Points on a hilly landscape, in no order, each with its height.
A ball rolls from a point to whichever of its 2 nearest points has the largest drop for the distance, and stops where none of them is lower. Distance is the straight distance between rows; heights are no part of it.
Garu: [142 131  75 131 148 126  88 128 115 121 146 154  62 181 127  86  83 140
 157 155  96]  h=295
zabaf: [140 157 151 111 113 151 105 126 180 132 134 122 163  94 124 201 173 146
 137 198 174]  h=625
Vaf: [151 168  96 113 140 146 151 129 132 114 115 136  55 154 122 198  98 120
 189  91 128]  h=722
mezu: [146 130 108 176  96 170 120  98 153  92 164 100 100 132 146  94 116 181
 127 121  98]  h=546
Taman: [138 117  79 131 125 128 115 160 108 141 137 112  87 189  97 140  69 136
 153 103  75]  h=82
vog: [128  88 172  86 135  84 157 123  99 117 110 113 180  52 167 152 149  77
 104 104 167]  h=577
Bofu: [109 158 119 105 170 122  96 134 164 124 138 188 106 107 143 144 112 103
 144 204 157]  h=831
temov: [137 149 102 147 128 162 154 143 116 115 135 143  56 168  96 160  62 127
 195  96 102]  h=717
mot: [132 189 172 136 142 145 172 139 146 127 121 119 132  88 148 149 127  94
 130 129 168]  h=566
rin: [107 141 126 113 153 143  74 124 186 108 158 185 130  86 148 114 142 127
 117 216 141]  h=825
Lanot: [142  75 169 115  94 106 186 128  98 110  99  75 128 144 138 112 128  98
 119  23 118]  h=449
pudi: [113 172 120 174 121 152 155 151 122 112 131 140  76 169  97 157  53 132
 197 154 138]  h=711
bepet: [103  66 142 115 128 128 129 107 157  95 131 161 163 124 143 105 164 136
  80  88 104]  h=476
ber: [111 156 144 129 165 158 127 141 171  80 144 197  97 111 137 117 123 111
 140 128 124]  h=336
vob: [107  39 163  97 126  80 170 105 107 126 105 140 179  95 158 127 133  80
 107  98 165]  h=558
siv: [109 149 180 120 124 173 127 133 159 142 158 137 156  52 128 172 155 120
 133 216 166]  h=637
voguz: [126 167 111 156 140 153 140 124 173  65 130 157  95 136 137 106  91 118
 140 109 132]  h=359
Lor: [152 148 149  93 143  96 142 115 135 122 113 106 160  52 183 151 139  69
 106 132 192]  h=583
Rir: [119 110 158 169 114 136 161 102  94 138 136 131 153  97 144 111 136 150
 143 159 169]  h=306
Riv: [146 104 115 158 101 124 154  85 131  93 132  82 128 130 164  69 112 132
  97  69 117]  h=763
dasop: [ 86 103 173 107 134 107 150 158  76 173 117 120 173  87 106 107 169 118
  88 112  92]  h=310
por: [106  42 130  99 121  66 128 129  60 180  84 114 177 106 106 116 152 120
 105 119 128]  h=179
pekot: [107 150 112 151 122 152  97 162 138 114 136 155 104 171  85 165 106 163
 172 172 108]  h=556
mubut: [139 111  59 106 154 107  57 132 129 130 133 173  90 166 135 112 116 146
 135 172 115]  h=338
muzu: [148  88 126 152 111 147 171 113 102 123 136 114 102 156 138 128  88 126
 157  78 128]  h=491
lup: [102 173 168 148 118 143 138 167 144 134 136 119 184 112 102 173 137 140
 111 152 133]  h=492
Golu: [110  95  91 107 164  85  82 154 122 136 123 174 130 147 128  92 114 111
 109 157 117]  h=379
bomem: [174 171 140  98 128 103 133 149  94 167 101  78 127 111 136 165 160 107
 137 107 155]  h=361
Zarim: [137  85 108 153  91 132 116 107 113 131 142 134 138 133 140 161 122 174
 156 166 165]  h=308
rek: [154 221 103 128 135 162 144 122 164  96 118 108  56 147 115 163 112 127
 162  93 108]  h=729
fazol: [123  86  79 164  97 120 101 114 124 136 146 119 139 162 123 128  77 174
 136 175 126]  h=266
Fik: [ 82  74 145 163 118 131 158 115 124 124 135 143 136 189  96  92  66 108
 133 109 116]  h=477
Beluz: [154 173  85 166  90 163  93 118 157 115 157  79  91 144 121 127 110 192
 137 155  86]  h=565
lif: [118 174  98 154 125 159 126 121 169  83 125 159  55 147 113 162  83 140
 194 165 142]  h=705
vapiz: [105 140 156 132 130 125 121 113 134 137 138 111 200  69 135 107 168 142
  75 157 131]  h=801
Ruro: [179 205 155 111 122 160 117 111 168 155 132  79 145  94 105 126 193 144
 118 181 144]  h=642
ger: [121 167 121 168 129 156 119 114 177  87 134 163  72 122 147 118 109 137
 173 192 166]  h=699
fet: [112  44 135 137  98 156 138  75 173  72 144 139 147 152 140 115 134 149
 101  71 108]  h=503
Mokav: [146 163 119 148 113 135 157 144 130 102 117  82 124 147 126 132 110 123
 112  50 104]  h=744
bik: [124 131 114 123 163 132  87 150 110 111 146 173  85 169 119  59 123 136
 142 138  80]  h=238
batu: [118 180 144 161 128 128 141 155 119 147 127 116 142 138 113 126 119 131
 121 144 131]  h=521
belil: [162 171  66 101 143  86  71 110 149 163 106 109 119 135 139 142 137 131
 115 190 161]  h=215
pefu: [ 76  42 141 154  87 110 153  85 116 152 117 107 164 200  96  83  79 105
 106 110 106]  h=481
Tupe: [122  55 121 122 115 146 109 125 120 132 146 183 132 145 127 172 142 175
 159 145 146]  h=339
Pov: [167 161  97 139 122 154 145 120 139 102 128 107  67 144 141 125 103 129
 147  73 106]  h=736
mufe: [170 159  94  87 160 122  98 131 119 147 118 134  47 127 153  89 168 119
 132 107 120]  h=580
Gito: [119 115 120 124 110  87 104 137 112 145 115 108 200 121 125 159 147 144
  89 140 137]  h=353
Nisu: [156  95 160 108 112  83 171 135  85 110  86  81 134 106 161 125 137  93
 121  53 159]  h=425
fipon: [145 118 174 109 143 150 143 103  70 163 132 131 137  40 142 110 200 137
 147 118 142]  h=585
zosan: [162  78  66 114  99 126  71  99 136 117 146 110 140 141 152 154 145 185
 115 125 116]  h=364
pupu: [138 102 139  84 157 116 137 155 103 149 117 158  76  98 153  86 157  91
 134  83 123]  h=552
tak: [123 102 186 133 123 147 139  82  84 144 132 118 188  38 137 122 200 160
 120 141 137]  h=564
loraf: [ 89  39 159 101 132 106 162 113 135 128 113 162 148 136 139  87 127  77
 106  81 129]  h=532
nur: [117  77  70 161  92 128 108 120 156 110 153 107 147 174 110 139  58 162
 121 125  88]  h=214
Geg: [127 194 173 152 144 137 171 155 111 143 129 109 124 105 134  94 133  97
 118 113 131]  h=547
gur: [ 93  96 120 158 136 137 125 140 133  98 146 178 113 187  95 103  64 124
 156 143 109]  h=447
zuto: [119 211 100 155 150 120 122 136 180  91 118 140 108 143 119 117  76 107
 128 157 138]  h=380
sud: [166 186 114 100 133 117 130 164 115 154  99  91  89 152 119 176 142 114
 140  85 123]  h=329
fev: [130 125  99 114 122  73 116 163 137 124  98 104 176 144 132 169 114 110
  90 101 137]  h=393
Bol: [135 166 149 122 154 154 123 125 142 126 144 161 103  92 155 114 154 122
 137 154 146]  h=303
sef: [139  64  65 141  90 106  87  89 114 140 145  94 151 147 135 104 112 179
 109 141 103]  h=320
gozo: [147 160 123  73 174 114 120 158 137 139 111 151  66 100 155 116 152  80
 131 110 133]  h=567
pomez: [135 228 148  86 183 140 122 133 179 148 129 136  73 125  97 140 142  90
 150 210 135]  h=679
Nov: [131 206 104 139 150 115 154 135 162 114  99 129  98 142 124 166  76  91
 150 135 164]  h=397
guk: [135 129 181 142 100 147 134 108 114 122 137 102 192  82 129 156 197 173
 118 135 145]  h=540
Vid: [102  95 115 103 127  72 103 133 101 162  99 114 195  94 126 104 157 122
  71 129 115]  h=283
bope: [124 181 141 129 152 157 116 174 116 136 136 161  81 163  90 155 130 139
 170 139  99]  h=541
dovud: [165 200 139 132 137 147 115 112 116 168 132 101 116  98 119  92 170 139
 132 175 142]  h=622
deri: [154  83 106 110 108 141 110 114 132 104 140 131 127 147 146 166 151 159
 126  85 118]  h=383
Kegaf: [165 182  86  95 164 134  86 112 166 125 125 142  53 137 151 127 160 130
 135 143 130]  h=594
Zasog: [143  77 128 117 110 107 139 126  98 124 118 118 150 137 142 157 138 137
 127  90 142]  h=357
mitar: [121 132 119 158 119 113 171 129 145  91 108  89 131 148 138  81  87  96
  91  52 110]  h=753
lis: [115  69  88 119 114  61 115 139  79 177  99 107 165 155 113 115 107 121
 104 128 131]  h=273
zos: [153 152 120 107 120 143  97 127 157 123 129 129 136 132 131 194 161 160
 136 146 146]  h=614
tavif: [ 91  74 108 120 130  88 114 126 163 107 117 155 185 139 140 103 128 115
  64 114 118]  h=445
bimed: [105 132 176 147 114 117 166 146  94 148 121  98 178 124 110 126 156 134
  94  92 107]  h=395
moni: [116 104 128 160 115 164 136 110 154  83 151 143 120 151 126  96 123 160
 118  94 100]  h=526
madob: [ 99  68 153 132 138 138 168  99 165  78 128 180 133 134 156  82 119  92
 113  67 134]  h=507
Tikig: [130 126 152 118 133 113 134 107 112 132 123 113 166  60 156  87 177 124
  84 107 130]  h=786
vogu: [144 143  97 132 130 108 112 165  71 176 122 107  97 171 103 116 113 137
 136 128  99]  h=178
Debi: [137 147 160 143 129 170 150 169  82 150 142 140  88 161  98 150 141 152
 168  97 102]  h=524
zub: [ 98  60 160 174  94 129 162  75  73 149 123 126 179 115 121 103 141 170
 138 157 150]  h=355
repi: [119 197 167  88 166 159 134 148 158 156 145 146 110  91 116 178 135  89
 153 203 149]  h=667
rorup: [ 99 127 142 123 140 134 102 133 159 118 152 158 167  88 140 120 152 138
  87 165 126]  h=815
sidu: [115 112 159 136 137 146 148 129 115 134 144 166 130 111 139 116 146 131
 139 128 138]  h=262
simel: [135 163 146 110 152 117 163 134 167  93 113 135 139  81 177 161 113  66
 121 101 175]  h=575
gimuk: [ 73 132 191 154 119 129 180 156 114 133 133 127 196 113 115 155 123 121
 107 132 126]  h=454
nud: [112 143 145 101 136 116 100 172 105 171 126 116 170 113  97 133 180 136
  86 116  88]  h=195
Zode: [116 101 130 142 129 155 105 147  93 127 159 150  98 189  88  81 125 163
 146 123  66]  h=305
midu: [ 86  76 166 162 110 119 183  91 115 125 121 133 171 140 130  73 115 119
 101 120 133]  h=480
deki: [100  70  92 118 148  82 105 139 142 119 114 160 139 167 129  70  91  90
  93 115 112]  h=411
Toge: [153 162 103 143 134 108 116 131  67 188 118 108 105 137 120 108 127 135
 148 162 142]  h=249
Kurib: [155 120 143 141 115 122 156  97 100 120 114  92 131  94 166  63 165 131
 101  73 134]  h=775
tarev: [ 85  42 140 164  83 105 161  71 101 142 118 110 192 164 113  96 106 147
 108 137 130]  h=424
nutad: [166 165 155 106 146 150 121 104  94 179 126 102 135  39 130 104 193 125
 135 153 148]  h=602
Sola: [119  68 103 132 117  91 130 127 102 140 116 134 167 151 138 154  95 120
 127 128 164]  h=325
pago: [158 171  96 114 130 151  80 111 196 104 133 136 106 127 142 147 161 157
 119 143 137]  h=605
ral: [121 130 157 170 113 159 175 148  97 129 136 125 116 160 111 134 103 136
 156  94 118]  h=508
toned: [ 85  43 119 156 114 135 112 121 125 124 151 172 134 194  93 114  74 144
 160 168 130]  h=417
lepe: [144 196 125  87 155 119 131 177 156 123  97 122 104 123 124 169 138  85
 124  78 118]  h=301
tik: [144 103 127  90 143 126 140 149 142 103 112 153  96 122 157 123 149  96
 126  50 123]  h=537
mevu: [168 143 171 111 114  98 159 141  72 136  96  60 152  85 143 147 168 105
 121  75 146]  h=396
gos: [123 146  80 164  94 155  78 143 160 108 154 109  99 166  89 155 103 191
 157 181  85]  h=571
rif: [132 163 101  98 151 104  75 140 155 160 124 136 154 118 125 148 141 120
 103 193 144]  h=167
kadek: [109  58 118 137 131 125 108 130  90 153 147 181 134 159 109 111 117 152
 152 167 134]  h=378
turu: [107 174 182 105 156 183 120 139 134 151 169 147 116  56 115 134 141  98
 133 228 131]  h=653
Gom: [120  70 134 113 127 137 161 127 149  87 120 159 130 148 136 141 120  98
 133  48 131]  h=525
motut: [132 149 180 122 103 142 130 138 143 116 132  99 197 101 120 206 176 148
 114 125 145]  h=519
vavub: [134 116  72 149  98 133 128 139 137 125 154  94 123 174  85 160  35 152
 160 109  59]  h=153
zodi: [177 180  68 120 129 103  87  99 102 183 112  75  89 140 130 125 131 150
 139 178 143]  h=261
Supan: [125 170 129  80 154 119  80 165 138 174 134 122 157 100 105 143 171 111
  83 163 104]  h=75
Sudiv: [140 215 131 126 166 147 115 111 183 112 132 152  59 126 135 110 130 113
 159 189 150]  h=691
talu: [141  67 135 133  94 121 169 109 108 115 123  76 134 166 130 146  89 112
 138  43 111]  h=473

For each start below, name the point where the ball stops.
Lor: Supan
Fik: Taman
Riv: madob
fipon: Supan
Beluz: bik
gos: lepe
pomez: madob

Call two points neighbours if one is among the 2 nearest of the other. Go from one point of each pair to the other, from neighbour to neighbour, staying as low as possible. Name the highest point that can't be avoided.
lepe and tarev: gos
por and bik: gur
por and Supan: deri
madob and lepe: gozo
Supan and Taman: zodi
